Each row is a point on a landscape with many peaks, with its height.
From any point a climber steps to the highest of the 2 points nearest to it. It stops when none of these is higher. Distance is the straight distance between rows; heights are no part of it.
(663) height 31.7: [ -1  11   4  15  14 -13  -4   3   4 -22  36  -7  31 -17 -11 -13 -18  40
   7   4 -11]
(621) height 26.7: [ -8  21   5  21   3 -27  14  13  20  -2   8  -4  44 -17  -7 -13 -12  26
   8  15   1]
(49) height 20.0: [ 11 -14  13  20  -3  10  -7  15  -3  12  13  -3   2 -14  -6  -2  21 -17
 -17   5  10]
(776) height 8.3: [ 22 -19  -6  -8  39 -13  11   2  -1  24  10   1   9 -18  36 -17  14   7
  15  -5  -2]
(38) height 22.1: [ -6   0  23 -11  -3 -11  10 -25 -31 -17   5 -22  10  16   2  17 -11  17
 -13  -4 -12]
(265) height 62.5: [ -1  25  -1  -1 -21  -5 -27   6 -53  13  -3   8 -20  29 -12   7  -4 -23
   8 -20  20]
(488) height 32.7: [  2 -22 -24   7  -5   4   8 -12   6  10 -20   6 -20   5   4  -8   2  32
  20  12  13]
(767) height 38.0: [-28  12  -3 -22  -2   4 -14 -24 -10  14  17 -18 -11  14  -7  21 -13  17
   5  -5 -25]
(784) height 23.2: [ 17  -9  21   6  11  20   8  11  23   8 -20  15  17  -9   3 -19  23   0
   2  20  11]
(158) height 18.6: [-35  29  14   5  -4 -24   3   6  -4   2   2   5 -12  23 -24  11   3   9
  -2  -6 -13]
(440) height 26.6: [ 25  10  -7   1 -24  19 -23  11  -7  10  13  32 -26 -30 -11  12   8 -36
  -5 -17  13]
(163) height 12.8: [  4  -4  13  15  17 -19   6 -12 -31 -20   1  11   5  26  -9   6  12  15
  16  13   1]
(90) height 52.0: [-15  14 -14 -21 -16  -2 -23   9 -15  -8   2  36  -8  11 -20   9   0  -7
   1 -15  -2]
(460) height 49.4: [-32   7  -6   4  -6  20   1  12   5 -14  -4   4   4  23 -14  -1 -23   8
  -2   3 -23]
(11) height 45.1: [ -4   1 -15  13 -24  -4  -2   4   8  11  -4  13 -28  28   2  -4  -5 -23
 -29  -3   2]
(631) height 5.2: [-38 -20   0   9  14 -10  13  -3 -16   5   6  -7  -4  27 -29 -19 -15  31
  14 -13 -23]
(43) height 34.3: [-19   4  -4  -6  14  -1 -16  -6  19  -7   2 -34   3 -13  -1  -2  15 -32
   6  -7   0]
(243) height 14.4: [ 23   6   1   4  35  -4  15  18  21  25  10   0  39 -15   5  -5  -6   8
   3  26  18]
(60) height 43.5: [  5  10   5 -21   8  23  -3  -1  -6   3 -14  15 -22 -22  13   5   4 -39
  10 -19  16]
(241) height 60.7: [ -2   8  -1  -9  15   4 -10 -45   8   2   1 -27  -2  -6  -6  -9  18  14
   5  14  -1]
(311) height 48.5: [-24  -4   5 -15   2  -5  -1 -33  11   5  -1 -39  -1  18 -12  -3   4  29
   1  -1 -13]
(317) height 7.9: [-18  -7   5  16  10 -14  23   5  -1   0   0   4   4  20  -1 -24 -15  54
  22   2 -18]
(624) height 16.9: [  9 -10  35   6   1 -11  22  13   3  -3  -4 -15  45   5   4  -8 -11  45
   3   9   2]
(810) height 19.9: [ -1 -11  22  -5   0   3   8  18   2  11  -7   1  19   1   1 -12  14  25
  -7   6  -4]
(216) height 52.1: [-19  15  -3 -22   7  22 -10  13  -7 -11   0   1 -12   1   9  12 -20 -21
   7  -6   4]
(306) height 22.4: [-24  12  -3  17   0 -30  13  11   0  -1   6  12  16   0 -23 -12  -2  15
  -2  -2  -5]
(331) height 53.8: [-23  37  -1  -3 -13  -1 -18   4 -44   7   4   0 -17  32 -27  20 -26  -9
   9 -13  -3]
(612) height 38.5: [-11 -17 -17 -17 -12  29 -15  -4  -2   5  -6   6 -26  18   2   8  -6  26
  18   3  -5]
(705) height 34.8: [  0 -10  -5   8 -12  -8   3 -24  11 -24   1 -10  10   0  18   9 -11  12
  -3  15  -8]
(698) height 37.0: [ 14 -17  -5  14  15  -9  -3   0  24  -8  35   2  18  -6   8 -19 -12  34
   6  16   5]
(134) height 55.1: [ 21  -7  15  11 -30  13   3   4   6 -14 -29  -2  -4  -9  13 -16  25 -19
 -13   1   5]
(718) height 45.5: [ 27 -14 -22   2  26 -17  16   9  25   0 -27 -12  21 -22   9 -17  16 -22
  15   6  14]
(364) height 38.8: [ -5   9  -8   2  -3  -1  13  18   1   8   7  37  -9   0  13 -13  -2   8
 -24  -2  -9]
(332) height 29.2: [-12   3 -10 -11   1 -19  -9   6  21   5   5 -41 -11   0  14   8   4  -2
  -2   0  -7]
(59) height 18.7: [ -6  -5  21   0  -3 -12  16   6 -28 -20  -9 -20  33   9  -6   7 -13  38
   3  -3 -15]
(787) height 45.2: [ -8 -11  -9 -17 -18   2 -18 -19  -4 -14  -3  35 -12  28 -14  12   0  13
   7   0 -10]
(69) height 5.3: [  9  -3 -16 -11  24  -4   7  -8   3   3 -10   8  28 -13  27 -40   4  15
  17   4 -11]
(368) height 23.3: [ 15   2 -10   0 -12  15 -22   7 -11  25  25  -3 -23  -4  -7  10   4 -33
 -20  -9  10]
(121) height 55.2: [ 15   7  13 -13  11  22  -7  10 -12   0  -3   7 -15  27   7  -5  13   7
 -22   9   4]
(318) height 64.0: [  1  -8  16 -16   0 -16  14  -6   2  -3  -4   6   5 -25  27   7   0   1
   0 -11  18]
(238) height 43.2: [-10 -24   5   3  18  -4   8 -10  15 -11  31  -5  14   0  -3 -15 -23  13
 -18  -3   0]
(794) height 63.0: [-31  17  12 -10 -14  11  -1   6   4  -3 -10   0  -6  20  -3  15 -15 -35
 -18 -12  -3]
(755) height 25.6: [ 19 -11 -16  -5 -11 -13 -11  18  -1  -5   5   4   7 -25  16  33  12 -20
   8  -1  -7]
(133) height 41.1: [-24 -17 -31  10   0   3   4  15   9  -5  -4 -18  10  10 -14   3 -15  -2
   5  10   0]
(688) height 33.2: [ 49   6  -7 -14 -15  27 -12  -5  25  16 -14   0 -43 -20  -1  28 -10 -61
   2 -34  13]
(199) height 15.2: [-10   8  21   1   4 -27   2   7 -18   1 -11  20   1  35   0   6  25   6
   3   7 -18]
(675) height 27.5: [ 27  -1  21  25   3   3  13   1  22   8   3  20  23 -33  27 -29  16   2
  18  13  -4]
(358) height 18.2: [  9  16  -7   2  24  15   4  20   6  -3   2 -24  34 -15  10   9 -10  -1
  -3  24   0]
(27) height 49.0: [ 11   9   1 -12  -8  14  -9 -24  12   9  -7 -14 -11 -22  -8   4  22  -2
  -8   4  18]
(509) height 29.7: [ 11 -23 -25 -13  -7 -13  -9 -14  13 -21 -13 -11   8  -6  15  13   2 -25
  -2   1  -2]
(704) height 32.5: [  9   7   2  17   3   5  13   5   1   2  13  32   7 -31  20 -32   8  11
  -7  -1  -8]
(627) height 45.0: [ -7 -24 -23   0  -5 -15   9   2  22   9 -13  -7  21 -23 -10   3   1  10
   9  10  16]
(400) height 29.9: [ 37  15  -7 -13 -14  31 -31  -3  -3  16  -2  28 -37  -9   3  20  -2 -60
  13 -21  -3]
(754) height 35.9: [ -1  14  19   6 -22  18 -11 -11  -9  -1  -2 -22 -10  18 -14  19   0  -3
 -20   9   5]
(166) height 21.9: [ 31  13 -17   5  10   2  -2  19  12 -12 -11  -3  18 -21   3  18   9 -22
   2  23   3]
(811) height 26.3: [  6  -1  22  -1   8 -16  -3 -21 -21  -3  24  -7   1   3  13   0  17   2
 -12  -2 -14]
(74) height 64.6: [  6   5  16  12  -6  13  13   2  -4   2 -26   3 -21  24  24 -10  21   1
  -5   8  -2]
(750) height 52.2: [ -6  12   9  -6 -21  -2  11  -2  19  -3 -12  17 -30  -2  17   2  -6 -27
 -20 -18  11]
(65) height 51.8: [-14  -5   5 -10   6   2   5   2  -9 -22  19  -5   0 -15  21 -12 -19  16
 -10 -21   9]
(255) height 61.6: [ -8  -6 -14  -1 -26  15 -13  -3 -17   6 -17  20  -8  -4  -8   2   9 -20
  17  -6  -2]
(369) height 2.5: [-27 -23  15   5  19  -9  22  10 -15 -23   9 -20  12  14 -42 -12 -43  37
  16 -24 -32]
(530) height 43.6: [-26  17   1  -2 -11  16  -4   4 -31 -14  -4  -4  -4  35 -36   9 -30  17
   2 -10 -29]
(572) height 52.3: [-12 -24  -7  11 -20   0   8   4   2   6 -18  13  14 -27  -9 -12  17  -8
   8  -5  10]
(70) height 37.7: [ 22  19  -1 -16  -8  25  -2  -8  20  12 -26 -12 -31 -16  14  16   3 -42
  -2 -13  18]
(579) height 46.0: [ 14  19 -17 -10   5   9   2  23  -7  26   1  11 -16   1  20   1   9  -4
 -20   2 -10]
(281) height 30.9: [ -7   1  12  15 -16  10 -13 -20 -37  -2  17  -4 -11  16 -11  -4   8  -4
  -5  -4  -6]
(458) height 17.1: [  4 -16  -5  25  -2   1  -6   2 -17  -3  27   4   8 -15 -20  14   3   8
   0  16   8]
(720) height 39.7: [  7 -15 -17   0  30 -16  -8   8  12  -6   3 -22  13 -21 -12 -11  20 -30
   6  -4  26]
(470) height 39.8: [  3  -7  -8  16  -9 -13   6 -11   6 -20  -2  10  -6  22  -5   1  -6  -3
 -21  13   1]
(123) height 41.6: [ 14  13   3  -3  -9  24  -5 -13  16   3 -12 -14 -29   5  -6  19  -2 -23
 -22  12  34]
(3) height 10.6: [  2   0  19  24   0 -16  20 -23 -12 -11  -2  17  10  11  -5 -17   1  40
  12  14   1]
(585) height 53.3: [ 25 -21   1   3   8 -10  23  -3  18  -5 -18   8   9 -36  26  10   6 -22
  15  -6  15]
(340) height 11.2: [ 19  -6 -10 -17  42 -11  14   4  22  25  10  14   4 -11  13 -13   1   0
 -11   9  10]
(279) height 30.5: [-20   3 -11 -16 -10  -7 -34   2  10  14  21 -29 -26  17  -4  22  -4 -11
   3 -10  -4]

Where does a climber stop that starts at each point below?
(340) => (794)
(368) => (794)
(621) => (318)
(631) => (318)
(38) => (241)
(784) => (74)
(69) => (74)
(332) => (318)
(458) => (241)

Two climbers start at each pair of points below. Name the first point that both come to, or write never.
(810), (306) => never
(776), (49) => (794)
(59), (624) => never
